Each row is a point on a landscape with many valleys, with its height.
A ball rolls from a point to whichever of its 2 nearest points has the largest drop for the distance, and stops where none of them is lower. Distance is the straight distance between rows; heights are no part of it.
luda: [112  78 113 149 183 145 151 181 157 115 110 140 137 158 148  96 100 133
 133 121 117  91  90  76 157 142 113 137 115 143 199  98 120 101 158 122
 155 104 128 114 137 160  92 182 141 140 197 109 151  99 167 170  93  78
 128 142 133 149  81 115 108 137  92 128 167]  (h 65.9)
poreg: [ 65 151 111 117 102 144 135 138 119 156  53 109  87 140 128  52 146 156
 125 137  78 106  80 136  87 102 141 139 117 114 168 150 175 166 125 107
 154 139 137  93 129 137 141 131 169 177 117 118 143  55 163 147 105 105
 163  96 137 146 114 142 115 129 112 120  94]  (h 27.2)
Bibis: [153 119 152 161 113 176 126 136 162 152 114 115 129 126 164  84 154  85
 139  95  85 125 103 135  60 103  75 159 124 134 134 147 157  90 138 100
 131 107  92 120  85 113 123 186 152 163  89 159 152  83 125 126 133 149
 165 132 146 128 124 150 118 124 122 104 164]  (h 71.2)
mavel: [110 137 110 113 131 118 109 104  90 133 130 111  93 121 124 125 144 155
 103 167 162 121 129 175 120 135 158 120  97  96 131 147 145 156 126 121
 143 144 114 145 139 150 135  73 132 151 114  84 116 132 129 111 112 142
 134 101 123 157 111 129 131 115 155 128  76]  (h 36.7)
dolil: [126 119 108 155 122 125 145 101 135 122 179 109 102 122 125 141  75 160
 106 107 137 193 161 151 129 140 147 156 174  98  64 104 142 148 112 154
 155 160 100  98 117  92 110  87  99 112 114 117 133 132 117 138 130 174
 101 105  67 127 152 124 157 132 144  96 130]  (h 15.0)
lipe: [161 122 131 149 151  99 129  99 146 142 130 145 111 108 124 158 124 143
 146 124 137 160 128 155 123 142  90 134 171 123  66 125 130 134 100 131
 143 128 100 135 122 139 133 102 102 117  87 145 148 160 126 108 124 173
 115 147 105 112 144 115 136 132 106 126 121]  (h 22.7)
pak: [ 98 129  98 173 146 119 152 130 143 160  69 122 113 151 148 113  97 187
  81 105 117 118  67 144 120 138  91 146 112 126 142 127 184 124 102 146
 138 127 136  91 127 173 129 143 174 213 124 127 168 110 153 155 116 115
  82 121 126 183 108 159 116 138 118 107 108]  (h 59.2)
bos: [170 130  96 124 130 122 122 147 135 114 129 159 128 100 130 157 128 156
 145 154 141 141 143 118 160 149 141 131 140 134 117  97 101 129 127 130
 122 123 137 172 149 142 119  85  97  92 170 147 108 148 130 135  97 101
 167 146  91 139 114 108 154 120 122 151 131]  (h 41.7)
tuve: [198  73 128 153 159 159 141 127 160 124 188 135 153 147 179 175 135 114
 106 120 181 148 143 185 132 163  74 113  68 138 127 150 102 105 150 107
 120  81  91 166 102 144  97 149 131 152 152 132 153 131 148 145 109 124
 125 107 103 151 121 151 131 117 157 114 167]  (h 76.3)
kezuz: [131 159 118 140 113 139 128 137 158 116 155 138 151 171 128 134 106 142
 126 126 129 180 158 117 142 115 130 135 133 131 117 143 134 113 134 144
 118 161 132 123 149 111 108 170 112 100 125 128 115 138 115 175 141 116
 114 134  89 147 149 106 148 134 168 128 157]  (h 40.2)
Redul: [ 57 215 151  90  92  81  99  92 104 152  62 145 137 118  99 102 143 126
 131 151 116 104 164 103 148 111 168 100 170 138 111 144 138 137  91 159
 108 153 194  89 172 149 172 120 151 153 118 114 101 198 100  78 197 153
  78 173 162  92 168 126 103 129 137 150  84]  (h 57.0)
zez: [129  86 141 153 202 150 162 187 139 113 154 149 151 135 109 143  55 130
 143 129  99  93 100  56 191 154  78 125 144 140 139  52 123  88 139 132
 134 102 144 125 131 126 123 187 124 114 187 139 134 147 159 116 114 106
  93 176 134 116  95 111  99 160  70 123 171]  (h 38.3)
Butu: [ 61 150 138 106 144  96 123 140  80 124 148 122 142 104  92 152  85  99
 141 139 136  90 160  96 170 138 160 112 147 147 139  95 107 153 132 154
  91 155 182 140 149 122 162 105 128 103 196 112 101 180  90  97 179 107
  89 134 158 109 111 126 102 130 119 164 113]  (h 60.5)
madi: [109 141 106 147 124 140 170 176 174 131  85 125 124 159 106  79  64 163
 138 100  71 104  80  71 145 131 110 157 188 126 164  72 158 102 131 153
 167 120 130 103 133 129 115 146 122 132 168 117 135  70 145 146  73  80
 143 140 119 133 117 113 102 167  47 104 165]  (h 41.2)
pinav: [154 116 114 139 130 138 111 100 106 159  38  96  92 103 121 178 191 124
  83 140 133  75  64 142 123 125 140 116  65 116 154 154 179 173  88 111
 127  84 147 140 117 206 146  98 173 212  78  89 150 105 169 144  76 140
 143 105 118 184 122 111 120 110  87 111  52]  (h 41.8)
pesul: [137 130 129 121  91 128 117 115 132 111 180 140  85 121 125 103 161 113
 142 120 134 161 183 186  81  95 151 152 122 107  92 152 108 151 130 122
 155 134  83 165 118  89 140  76  86  72  95 159 107  82 120 110 117 156
 173 119 142  99 156 131 156 115 150  95 143]  (h 35.3)
Nir: [154 118 136 136 142 102 129 126 155 133 123 123 111 104 105 151 128 111
 167 115 109 145 138 145 102 141 110 153 177 124  44  93  98 118 111 144
 134  93 123 154 115 115 147  95  82  73 101 168 125 116 122 100 138 156
 141 169 126  78 137  96 147 130  80 119 140]  (h 24.9)
ditan: [129 126 150 143 104 123 131  87 122 123 197 140 144 141  97 141  89  99
 121 110 117 205 196 127 106 133 122 102 182 136  40 120 120 104 117 133
 111 137 123 108 109  65 138 154  91  77  65 148 137 153 120 131 183 186
  69 131 124  75 177 131 140 124 141 102 139]  (h 33.7)
bef: [137 131 105 148 156 143 152 157 156 132  46 125 105 122 124 120 131 132
 137 117  83  93  49  93 144 134 116 167 136 133 162 100 154 132 104 133
 139 102 136 117 106 184 122 125 141 182 116 129 160  75 159 161  52 106
 166 126 128 164  89 108  97 156  56 113 111]  (h 58.2)
lapar: [106 163 120 142  89 116 125  82 103 135 117 121  97 134 126  98 141 186
  72 148 177 143 138 176 145 117 165 119 125 116 116 168 160 149  97 142
 138 150 120  95 153 156 129  87 137 170 108  97 132 167 129 135 105 171
 103 122 103 159 150 139 139 122 168 116  80]  (h 33.6)
Vutal: [113 191 155 126  82 119 139  66 120 139 109 144 124 136 107  81 144 170
  75 121 150 179 163 156 139  89 147 114 169 128  87 149 160 140  80 153
 140 179 130  75 155 134 131 121 134 162 100 134 123 179 108 133 153 187
  88 145  98 131 185 124 124 109 176 115 116]  (h 30.0)
kavan: [119 139 105  94  84 102  88 152  94  97 141 117  82  97  87 135 152  85
 180 144 152 100 168 129 134  75 179 121 139 136 121 125  73 152 109 156
 123 155 157 203 144 101 140  52  88  43 141 148  66 133 101 119 157 104
 132 134 181  98 137 106 156 142 159 160 116]  (h 54.1)
gudaz: [101 115 131  78 109 136 115 127  79 110 169  90 155 139 134 112 136 113
 116 165 180 110 165 148 134 147 179 103  58 120 194 158 122 140 181 116
 117 159 111 138 143 106 128 122 140 146 182  69 108 133 109 141 148 111
 138 103 135 141 101 158 135 117 192 141 115]  (h 47.4)
dozil: [ 94  99 129 132 121 159 164 192 157 104 130 117 145 165 122  71 103 136
 144  91  75 144 104  85 115 120 128 169 129 144 164 119 126  92 172 146
 145 150 112  99 127  86  83 185 138 110 170 132 156  69 146 177 119  79
 144 122 110 116 106 128 135 128 122 138 180]  (h 64.8)
lef: [ 62 212 142 103 106  94 122  91 104 128  93 144 152 144 102  89 127 142
  99 158 138 141 173 123 148 102 195 133 158 133 121 165 138 145 104 164
 101 181 185 105 176 119 134  90 128 139 132 105  89 193  81 116 184 148
  71 145 120 141 157 134 120 125 190 149  99]  (h 59.3)
sizet: [133 152 140 146 127 127 109  85 122 162  53 133 106 109 152 128 179 145
  78 156 149 108  89 165 109 111 102 101  98 118 130 174 193 119  92 127
 122 127 144 104 151 198 158 127 176 225  66 126 162 165 149 113 135 164
 109 134 141 150 156 141 128 118 141 113  93]  (h 46.4)
nisi: [ 77  91 117 120 106 143 150 192 115 101 152  97 158 172 123  85 115 122
 150 128 116 125 121  71 138 129 168 150 114 126 194 105 109 120 165 140
 140 157 129 111 149  69  90 169 141  99 203 102 119  93 109 177 148  74
 137 111 124 108  87 133 132 131 136 140 155]  (h 61.3)
kasin: [ 73 169 109  92  48 140 123 137 100 116  87 109 125 176 123  35 170 161
 135 153 110 126  81 108 102 101 183 123  90 125 237 194 137 150 157 120
 129 135 147 116 158 135 120 163 170 140 173  80  98  37 146 169 125  73
 167  95 122 168 102 159 128 119 157 150 111]  (h 27.3)
noro: [ 55 106 120  99 109 134 143 157  84 116 180  83 141 173 123  87 110 113
 102 129 141 118 136 100 139 145 182 116  78 135 203 134 106 127 172 131
 122 178 129 105 138  64 125 155 144 125 213  80 106 124 101 170 182  96
 120  84 135 123  77 167 138 126 171 169 125]  (h 54.9)
biz: [ 99 138 139  99 128  94  97 138  89 115 149 137 127 108 101 160 126  71
 177 153 125  73 165 103 147 113 150  93 148 125 128 145  82 136 120 148
 116 153 171 178 135 108 170  82 118  71 155 148  86 160  87  92 179 103
  93 142 205  75 130 122 121 130 127 163 120]  (h 56.9)
fadul: [133 116 103 153 167 133 129 134 136 137 113 120 121 129 149 134 114 159
  95 119 131 139  81 149 133 142 100 131 107 115 135 141 143 129 139 140
 145 124 122 119 120 171 121 139 155 161 144 118 145 129 144 146  95 116
 113 111 109 155 102 136 115 124 128 120 131]  (h 61.7)
kuf: [171 132 151  99 129  82  95  76 124 110 175 149 130  76  87 217 136 108
 167 135 179 128 180 155 123 125 117 106 166 145  61 107  87 124  97 133
 109 117 155 192 119 116 151  65  75  57 103 166  84 206  93  80 163 183
 105 132 128  71 158 134 154 121 112 156 129]  (h 48.3)
tig: [186 130  96 137 124 125 131 162 147  96 143 178 171 123 118 178 104 145
 157 115 144 174 162 110 191 145 142 135 156 141 111  94  90 102 129 142
  91 120 163 161 163 120  78 109  81  56 169 156  92 145 128 168 157 102
 135 164  77 151 140  97 176 135 129 149 173]  (h 44.0)
lorin: [140 124 146 113 126 110 101 120 104 134 119 115  98  98 125 142 168 114
 151 160 127  92 123 138  95 112 124 109 126 116 107 152 134 152 147 114
 149 120 122 152 112 141 176 116 139 122 107 142 122 118 123  94 134 125
 149 138 180  99 134 119 118 109 116 140 110]  (h 25.3)
Nozim: [119 148 102 135 112 125 130  83 117 109 198 142 142 137 101 157  70 155
  79  83 151 215 190 132 150 120 172 125 182 128  78 117 127 117 115 162
 113 168 121  89 130  84 102 119  89  94 120 123 103 149 113 170 146 155
  97 105  70 134 154 133 170 129 177 116 129]  (h 21.5)
felu: [171  90  98 142 184  98 168 151 148 129  99 109 100  72 126 159 123 129
 149 128 115 102  76 128 135 160 147 181 168 123  98  53 107 161 131 100
 143  66 117 141  95 154 126  46 101 112 128 148 154  86 167 103  49 133
 190 136 121 120  88 107 147 131  25 117 107]  (h 33.5)
taz: [108 125 138 109  77 116 111  86  93 118 191 114  99 124 133 107 151 127
 121 140 184 164 205 196  99  93 172 116 134 106  90 148 100 154 114 129
 148 168  96 125 130  82 146  66  99  99  82 129 101 146  95 109 135 172
 148 108 160  92 163 141 150 133 175 103 110]  (h 37.9)
tad: [172 126  72 159 122 144 157 139 155 118 169 121 124 134 154 155  99 155
 116  94 125 209 141 153 120 153 136 169 157 121  72 105 123 121 114 135
 141 136  97  97 108 105  79 101  92 105 115 151 126 109 140 154  94 156
 148 122  47 153 139 122 168 127 126  98 164]  (h 19.9)
geb: [197 142 124 140  96 153 119 121 165 127 124 153 124 120 160 111 183 101
 124 114 127 148 143 164  90 107 101 138 101 135 123 167 119 111 129 100
 117  94  80 180 118 140 105 116 126 141  79 175 135  87 126 145  88 151
 201 113 107 160 145 123 153 122 147 101 142]  (h 30.1)
zosam: [ 71 180 154 107  85 144 109  96 116 156 113 121 166 193 162  82 138 135
  53 130 149 153 137 131 100 105 123  96  78 128 132 178 161  98 120 122
 104 143 136  72 139 136 136 200 204 183 106 123 143 158 132 134 170 123
  72 120 132 152 160 187 112  94 190 107 143]  (h 6.2)
vob: [123 102 128 109 132 128 130  75 101 134 184  98 116 134 158 140 128 121
  91 151 187 132 173 200 116 136 119 113 121 101 100 138 134 146 139 107
 165 141  67 121 100 125 139  95 142 160 101 112 136 155 126  84 108 182
 121  80 164 118 142 155 126 129 163 101 113]  (h 40.8)
laneg: [ 83 150 157 126 105 116 121  95 127 134 145 121 135 142  97 107  87 111
 129 114  96 162 178 106 104 114 130 121 189 135  71 140 130 116 119 147
 123 161 135  75 112  67 162 180 134 100  73 140 137 161 109 123 197 173
  65 160 138  68 173 125 113 114 153 122 131]  (h 39.7)
Ridug: [145  93  94 187 183 135 165 155 179 149  85 150 125 143 147 135  61 164
 112  77 105 128  55  98 134 158  68 153 157 143 133  82 146  90  92 166
 138 117 127 111 113 154 131 154 146 169 140 137 156 126 151 150  95 112
  93 134 108 179 124 132 104 167  77 112 169]  (h 51.7)
Vivu: [150 114  93 182 185 110 145 136 163 158  40 142  94 101 142 138 103 158
 100 111 114  99  53 114 142 145  91 152 130 131 123 105 156 121  75 140
 148 104 141 120 100 188 135 127 144 208 120 124 168 125 157 151  84 114
 123 141 116 180 103 125 109 167  67 111 103]  (h 55.8)
Siso: [130  73 135 131 167 164 161 184 160 100  85 142 150 141 133  71 133 120
 164 119  95  62  67  76 142 130 127 134 127 162 233 103 109  98 165 128
 131  71 124 109 121 156  85 176 152 147 178 121 166  54 180 157  77  78
 176 117 157 115  91  97  99 143  54 114 141]  (h 63.2)
Ripa: [105  91 145 145 169 128 171 187 129 122 161 100 121 115 101 123  89 103
 163 119  67  96 112 118 139 154 102 159 155 123 118  61 112 140 167 126
 154 113 135 117 112  82 129 153 108  99 157 132 137  96 136 100 118 116
 112 162 164  80 109 112 104 150  74 120 151]  (h 35.7)
bal: [103 151 154 125 141 133 125 186 144 137 106 174 146 129  88 127  72 115
 176 121  77 104 126  55 162 142  75 121 168 138 147  74 128  94 127 146
 130 132 156 120 147 122 141 194 123 102 164 128 113 137 131 123 144  81
  97 177 147  95 118 114  83 166  88 122 174]  (h 47.1)
loveb: [ 87 145 101  94  88 136 116 147  86 122  68 111 143 149 114  92 171 163
 127 174 137  85  93  99 158 119 175  91  63 127 244 175 138 156 155 122
 108 127 164 144 160 166 111 146 135 147 177  70 102  68 147 155 126  68
 171 102 119 175  98 123 126 122 127 152  95]  (h 32.5)
libon: [127 175 152 118 109 128 100  83 133 138 118 187 181 158 144 152 130 116
  86 122 146 168 169 110 132 124  90  94 124 131 101 174 158  82 101 133
  94 153 140 120 145 151 134 183 159 148  90 139 144 204  94 119 174 149
  71 132 111 131 173 139 112 117 178 131 148]  (h 31.5)
divi: [177 120 114 108  89  87  82  78 102  94 190 132 118  98  94 177 125 115
 158 110 193 159 215 165 147 109 168 122 169 118  66 109  68 138  99 142
 106 134 145 170 139  82 139  25  67  18 117 169  79 160  86 108 160 158
 126 120 120  98 163 131 167 128 140 162 124]  (h 49.8)
nam: [114 110 152 152 109 155 148 145 142 146 157  94 103 144 137  85 122 106
 126  90  77 167 131 134  66 107  93 158 142 110  92 135 143 115 141 111
 156 130  83 100  94  70 124 164 133 140  72 146 157  95 128 138 152 155
 142 121 132 106 127 139 136 121 134  96 151]  (h 69.4)
soduf: [161  68 148 153 150 166 141 159 159 129 134  94 143 126 176  82 156  75
 142  92 121 108  98 154  95 147  93 160  79 128 164 152 121 116 167 111
 138  93  74 131  56 142 111 172 167 175 119 139 178  61 149 144 109 131
 167 102 151 149  93 154 112 124 124  97 146]  (h 73.3)
Gopi: [181  85  92 135 149 121 184 157 167 102 111  95 112 126 154 114 130 133
 122  81 104 123  79 133 137 164 172 214 157 115 103  52  75 129 122 138
 146  78 117 113  91 117  93  70 109 118 133 155 166  61 161 129  38 140
 203 124  97 142  97 114 163 151  36  93 144]  (h 29.7)
Dozi: [147 112 140 146 146 168 147 147 149 127  50 124 117 106 140  94 156  84
 153 104  77  60  54  85 118 128 114 149 117 135 197 121 132 130 142 113
 136  81 127 132  92 153 127 158 161 169 121 130 170  30 157 144  78  80
 192 130 160 142  87  98  89 135  57 121 118]  (h 60.4)
tadip: [117 158 137 140 120 142 111 109 136 139 125 141 173 175 162 130 139 136
  81 148 143 147 133 127 131 133 108  91  88 136 155 177 157  85 130 127
 100 129 127  99 154 154 128 194 170 171 136 120 142 187 110 136 175 106
  80 132 124 164 145 165 120 107 188 155 138]  (h 22.9)
zom: [112 166 165 133 142 103 101  97 114 174  67 145 133 126 149 144 140 145
 104 151 137  96  86 130 126 123 103  91 107 120 114 161 170  97 102 132
  99 125 154 105 153 175 182 164 177 199 108 119 152 201 123  86 168 155
  77 171 148 132 160 134  88 127 129 135  89]  (h 50.1)
lof: [168 154 150 133  63 138 115 135 167 134 129 150 109 135 152  94 194  96
 142 110  96 155 155 163  71  94 117 139 133 134  96 171 118 134 111 110
 126 124  89 151 116  88 122 119 111  91  68 184 128  79 109 126 120 155
 201 142 129 127 173 124 166 116 151 109 161]  (h 32.8)
saf: [142 135 114 145 123 119  97  80 127 158  68 126  88  94 141 143 198 144
  66 138 158 106  87 184 117 125 115 102  70  94 144 164 172 157  92 109
 149 109 126 133 113 211 151  87 159 209  71 109 155 138 141 132  85 174
 142 103 116 167 140 136 132 111 142 118  65]  (h 44.1)
Nupor: [105 125 149 108 154 129 108  73 103 125 198 138 185 134 147 198  93 104
 101 133 161 139 195 136 151 167 113  90 120 131  98 154 116 121 127 112
 101 133 136 123 126 115 151 150 136 134 135 114 118 212  93 103 188 157
  67 104 141 109 122 161 107 108 172 148 134]  (h 59.8)
vid: [210  65 131 136 187 160 123 142 137  81 164 138 161 118 177 169 164 106
 146 133 162 109 120 149 150 167  93 109  77 156 158 125  92 112 163  98
 120  85 108 183 115 169  97 147 120 139 155 134 153 117 164 126  97 105
 150 135 108 158 109 111 133 116 124 124 166]  (h 77.4)
Nim: [108 102 144 112 125  93 133  77  88 122 207  96  98 111 124 130 103 139
 112 136 208 154 181 191 121 133 151 138 147 104  77 103 131 176 118 139
 166 164  85 117 123  88 140  69  96 138 105 117 119 161 108  94 131 199
 114  71 131 100 141 149 132 137 165 115  97]  (h 40.9)
zavin: [111  91 114 116 164 110 144 174 103 105 168  83 111 105 117 141 106 116
 171 136 115 107 121 126 124 157 133 152 140 110 127  64 106 165 161 137
 161 138 118 143 103  99 118  79 102  94 164 117 113 100 131 106 108 113
 154 130 159  91  88 118 127 137  87 129 121]  (h 41.4)
fata: [158  92 166  99 147 107 123  74 119 135 215 131 143 110 135 180 124 104
 125 140 185 133 181 189  98 144  88 108 122 113  62 131 128 135 119 102
 148 117  76 131 108 106 149 116 111 125  79 140 124 168 121  72 134 192
 109  95 149  72 143 148 124 124 140 110 129]  (h 44.2)
zik: [160 110 112 101 141 148 109 150 115 116  88 131 150 113 142 149 183 143
 116 172 146  82  83  88 163 131 161  87  63 127 242 152 125 153 153 108
 104  94 137 175 156 197 112 147 152 143 179  67 120 106 161 151 102  70
 157 121 115 175 107  98 118 112 131 161  83]  (h 37.3)
Nol: [173 126 125 151 127 129 131  94 157 148 141 125 107 115 156 142 149 127
 113 118 151 164 133 191  94 136  92 135 130 132  88 141 134 131 102 109
 162 102  82 139  94 144 127 106  96 149  75 156 147 122 123 112  87 181
 164  97 127 138 134 131 142 127 121 105 132]  (h 26.8)
dak: [155 109 147 157 181 141 162 193 161 130 108 128 110 118 122 113 134  84
 182 102  74  81  81 106 121 140  83 165 162 131 135  64  91 108 152 115
 130  75 118 130 103 125 113 152 120 125 118 146 155  73 141  93 100 105
 147 172 176 102 111 104  93 150  45 104 153]  (h 25.5)
gabo: [161 103 110 109 134 145 112 117 106 101 173 117 133 129 153 161 144 142
 117 145 193 126 154 152 158 148 168 112  77 125 184 157 116 139 169 117
 110 141 104 168 149 141 125 108 124 132 177  95 110 136 112 139 123 100
 149  87 105 173 115 136 144 116 181 143 113]  (h 43.4)
sop: [134 126 150 111 155 142 112 149 121 107 140 124 149 118 120 149 136 114
 155 157 126 103 126 105 166 146 127 101  97 140 157 138  97 123 152 125
 113 127 153 150 137 122 141 151 142 103 173 122 107 144 113 124 157  93
 130 131 142 115 104 101 109 115 147 154 134]  (h 49.9)
Bas: [ 95 114 140 154 107 159 153 166 145 135 153  96 128 167 130  77 118 120
 155  74  53 149 113 106  69 127 122 180 139 140 127 120 142 101 171 129
 132 133  98  95  97  54 108 173 136 103 105 147 146  57 143 158 135 101
 141 126 153 115 120 124 141 137 118 109 179]  (h 67.2)
Novu: [147 124 163 149 156  86 100  90 118 170  31 130  86  70  98 185 168 132
 110 153 117  75  53 139 104 107 106 114 139 115 107 124 158 148  86 102
 144  99 143 122 134 200 158  97 118 159  61 121 147 157 144  96  89 168
 124 150 135 131 147 122 122 127  69 129  43]  (h 34.8)
subaf: [110 134 119 137  97 141 135 119 122 128 211 149 173 148 103 142  75 124
 107  97 114 211 194  91 125 135 148 122 167 130  75 111 128 112 140 155
 101 149 129  85 117  43 105 158  96  84  83 124 127 134 127 160 169 139
  87 112  93  86 159 134 169 128 182 112 151]  (h 27.8)
Gipu: [129 115 130 114 184 104 126 140 110 134 140 133 133  82  92 166  92 122
 160 153 127  89 129  94 179 145 123 114 160 126 122  68 120 150 115 140
 128 130 151 152 138 148 159 106  89 101 177 129  97 169 115  93 128 108
 117 167 137  96 109 109 109 130  96 163 117]  (h 63.4)
zav: [170 172 102 124  85 127 114 129 158 104 150 173 164 154 127 155 138 141
 123 135 161 179 172  87 181 113 142 120 128 138 120 144 114 109 120 146
  80 148 147 151 182 113  87 137  87  61 138 153  89 152  92 172 142 102
 130 145  85 153 154 114 159 124 173 145 178]  (h 42.6)
bori: [108 125 136 163 139 148 144 186 169 146  70 137 121 130 115  81 109 109
 184 100  72 112  81 102 107 120  75 164 164 136 143  83 144  91 136 138
 147 119 117  98 120 120 131 179 138 140 118 144 156  76 146 128  96 109
 142 152 155 122 104 111  97 169  55 103 142]  (h 34.3)
geve: [160 113  69 164 144 136 173 157 171 118 110 125 112 131 143 123  96 150
 115  83 105 154 107 129 128 152 147 174 156 126  97 100 112 127 110 140
 152 111 110 115 105 136  73  96 118 130 133 137 137  87 141 155  63 124
 174 124  79 164 100 116 158 134  79 106 146]  (h 25.0)
gid: [ 93 139 128 100 128 111 128  85  90 106 206 146 173 133 118 176  87 104
  90 133 200 151 195 127 177 150 165 121 134 140  99 118 114 136 116 139
  80 165 162 139 136  91 135  88 113 119 149  96 122 233  76 114 179 157
  87  93 115 120 117 160 120 131 170 142 102]  (h 62.6)
kudav: [124 130  89 160 148 138 161 172 175 136 103 142 132 149 124 112  39 172
 120  82  81 136  89  77 153 141 101 165 161 143 123 102 154 102 107 170
 148 142 126  72 131 127  91 183 133 137 150 129 148 101 155 169 108  99
  89 141  92 144 120 127 108 156  94 108 173]  (h 46.7)
tuza: [ 91 143 155 124  83 158 125 146 115 154 122 111  93 159 146  20 167 141
 130 107  76 134 108 154  49  79 156 155  95 119 157 182 162 157 138 102
 161 131  95 107 112  90 136 139 172 150 111 136 141  56 148 127 114 130
 169  89 152 147 121 151 137 108 155 131 115]  (h 33.4)
soreg: [ 82 167 154 110  90 141 141  90 111 149 148 111 123 160 141  61 128 139
  77 129 138 157 153 133 104 100 144 109 124 129 120 179 165 131 121 126
 139 177 124  70 126 101 141 145 165 158  93 121 146 166 120 137 164 161
  74 124 128 124 159 165 136 102 195 104 120]  (h 22.8)
mam: [170 103 135 122 196 109 136 160 134 126 133 168 138  93 106 192  92 133
 177 133 115  97 103  87 172 144 105 118 166 154 111  47  87 121 119  88
 107  91 145 179 122 139 116 128  89  73 160 150  98 159 145  96 121 114
 128 190 137  98 126 103 125 125  58 143 151]  (h 65.2)
rusu: [ 92 121 155  99 131 151 127 121 109 116 175 114 173 145 122 159 109  79
 115 149 145 125 154 108 143 152 143 103  89 138 145 151 108 113 163 118
  92 145 150 118 137 116 145 172 160 123 178 106 131 197  98 120 184 107
  96 116 153  99 102 162 104 101 172 156 144]  (h 55.2)
Monos: [163  92 139 133 136 167 124 115 134 135 153 100 137 140 177 127 159 109
  97 115 134 147 123 182 104 146  94 108  74 117 147 177 133 129 161 105
 146  99  60 144  82 155 119 151 155 174 115 128 150  94 135 127 103 131
 142  99 144 152 131 170 128 116 148 105 144]  (h 75.0)
maz: [168 152 147 141 106 152 109 125 161 126 126 167 161 147 142 160 144 118
 130 121 119 163 161 127 114 126  77 101 124 145  97 168 157  90 129 114
 104 133 123 124 142 126 119 173 118 115  74 158 123 151 104 142 149 132
 128 150 108 123 164 125 123 118 150 120 170]  (h 36.6)
duna: [149 138 151 124 154  99 108 113 121 148  76 135  94  78 102 174 132 126
 150 154 107  85  92 124 118 109  91 115 164 122 104 111 150 152 108 120
 140 117 140 156 120 162 170 117 117 121 108 133 125 146 129  79 110 139
 135 166 146 103 134 104 102 128  80 147  83]  (h 30.6)
lati: [140 143 128 133 145 111 103  98 114 171  47 134 107  76 122 197 166 138
  92 142 118  70  59 113 135 125 103 115  79 130 144 128 167 152 107 110
 124  98 164 147 145 213 143 114 137 175 105 114 139 147 156 121  86 118
 142 137 123 154 136 103 106 122  88 136  69]  (h 38.4)
daro: [131 119 155 125 123 104 107 150 132 129 160 119 110 107 111 137 153  88
 203 125 104 118 152 144  90 112 104 125 152 124  82 122 101 125 140 123
 126 116 125 147 101  93 157 133 102  76  99 155 111 107 112  83 153 138
 138 157 193  62 146 109 122 115 114 144 136]  (h 17.4)
seb: [ 54 171 145  94 113 123 126  96  68 131 154 125 159 152 121 122 114 120
  95 130 170 135 174 129 156 129 199 116 122 133 150 137 119 147 128 150
  90 170 177 110 163  92 126  94 126 142 171  84 109 209  78 132 182 141
  95 105 122 155 114 156 128 120 190 150 108]  (h 61.6)
fesis: [177 104 156 117 138  88 126  75 133 136 192 139 141  88 123 200 136 115
 180 150 170 134 159 183 106 146  80 100 151 130  40 105 109 128 113 117
 131  99 112 164  99 105 148 100  76  89  84 158 105 160 115  45 158 202
 111 125 141  49 156 133 148 119  92 137 130]  (h 46.6)
lofo: [152  74 104 123 181  92 141 141 122 124 137  81  92  85 124 173 125 122
 151 147 132  91  93 148 125 160 141 165 129  89 118  75 122 198 174 115
 171 113 112 152  88 127 131  63 100 109 138 116 132  83 166  92  58 142
 165 106 157 110  89 112 137 125  85 137  89]  (h 36.9)
Dolod: [150  69 131 145 201 135 161 167 147  97 164 163 169 149 131 174  84 129
 133 114 129 137 103  83 175 162  92 121 112 157 157  84  98  83 151 105
 125 111 146 135 138 138  99 182 130 109 185 130 137 166 153 146 132 105
 100 159 103 114 115 105 114 146 124 146 180]  (h 28.8)
Vobib: [ 56 198 143 105 139 112 118  94  86 168  47 131 128 130 111 109 139 154
 101 182 108  95 113 123 143 106 142  97 131 134 131 135 170 118  98 133
 103 135 185  81 167 167 169 144 173 198 125  92 117 182 155  95 163 127
  85 155 153 119 164 133  89 130 140 144  81]  (h 54.0)
Menat: [116 169 148 116  89 146 113 119 131 144  84 139 143 156 152  80 161 125
 141 129  85 129 110 103  90 102 101 106  86 148 166 185 163  91 135 108
 115 127 140 110 150 140 153 203 177 171 105 142 138 124 124 121 163 106
 147 126 143 144 147 135 115 117 155 134 141]  (h 41.6)
nizi: [124  92  90 130 175 137 151 167 134 112 143 112 139 134 146 122  97 173
 118 139 137 103 103 117 160 147 145 134 107 116 171 103 134 132 135 126
 142 141 125 126 135 158  89 119 127 149 195  99 123 122 145 165 101  94
 124 115  95 162  82 126 118 128 116 156 134]  (h 63.8)
Dos: [147 115 110 114 139 114 117 108 107 116 162 126  97 107 123 155 140 136
 143 154 162 134 160 163 128 135 148 130 127 106 111 126 101 164 133 121
 135 146 123 163 145 115 140  67  98  91 135 137 105 150 114 117 115 134
 155 115 112 117 112 119 155 130 143 137 116]  (h 39.6)
zado: [108 180 142 108  75 149 104 115 126 142 101 140 103 144 146  58 178 134
 135 138  84 131 134 133  72  76 135 126 116 128 156 185 152 141 125 110
 133 148 120 121 117 115 164 148 149 140  83 141 132  95 123 128 154 131
 159 134 149 137 166 127 130 123 162 120 116]  (h 37.6)
pid: [101 140 155 139 125 126 140 146 143 149 121 134 133 138  87 107  73 104
 157 115  65 141 132  70 113 114 102 142 189 125  95  99 147 102 124 146
 130 147 141  82 129  98 159 187 129 101 112 125 123 136 112 122 163 123
  72 177 151  83 140 114 103 147 117 126 142]  (h 46.8)
todo: [134 136 141 125 115 151 108 151 142 126 103 140 153 149 144 111 162 112
 152 153 101 110 122  89 130 120 113 112  94 143 192 159 129 107 156 120
 114 117 126 135 149 156 123 191 155 133 157 135 130 111 121 136 143  78
 139 135 144 150 118 113 124 134 145 150 151]  (h 45.9)
deloz: [189  84 112 109 141 142 102 136 113  97 130 122 135 105 155 161 184 132
 111 155 190  95 124 133 164 153 154 103  53 120 199 158 115 167 158  95
  92 104 112 194 132 197 104 115 143 148 169  76 134 107 143 146  72 104
 163 102  84 186 104 125 138 107 147 161 101]  (h 40.6)
kuvab: [ 53 186 127  95  57 148 125 115  96 153  41 136 114 168 123  26 151 190
 127 151  90 127  80 131 102  75 171 121 116 120 189 188 165 151 113 120
 132 147 167  86 155 127 105 125 182 170 115 112 122  46 175 142 131 103
 151  97 122 173 122 150 133 122 163 120 104]  (h 20.9)
Dite: [177 138  90 115  78 101 109 142 138  89 141 139 124 121 103 155 154 129
 165 115 160 167 190 150 151 120 161 141 147 148  75 124  55 127 110 153
 103 124 149 182 149  95 106  48  61   4 134 183  73 133  96 149 152 116
 141 142 112 106 161 105 174 139 138 148 149]  (h 51.1)
Faviz: [133 161  85 113  54 101  96 129 112  80 152 115 102 109 100 124 144 129
 154 124 181 152 179 134 146  77 204 129 135 139 123 144  59 160 119 150
 100 163 164 181 161  94 122  24  81  32 153 145  77 139  76 150 159 107
 131 115 119 141 137 131 181 141 171 151 119]  (h 52.4)

Where does a ball stop that starts at each point below?
seb -> daro
tig -> zosam
Nim -> lipe
Bibis -> kuvab
gid -> kuvab
Butu -> vob
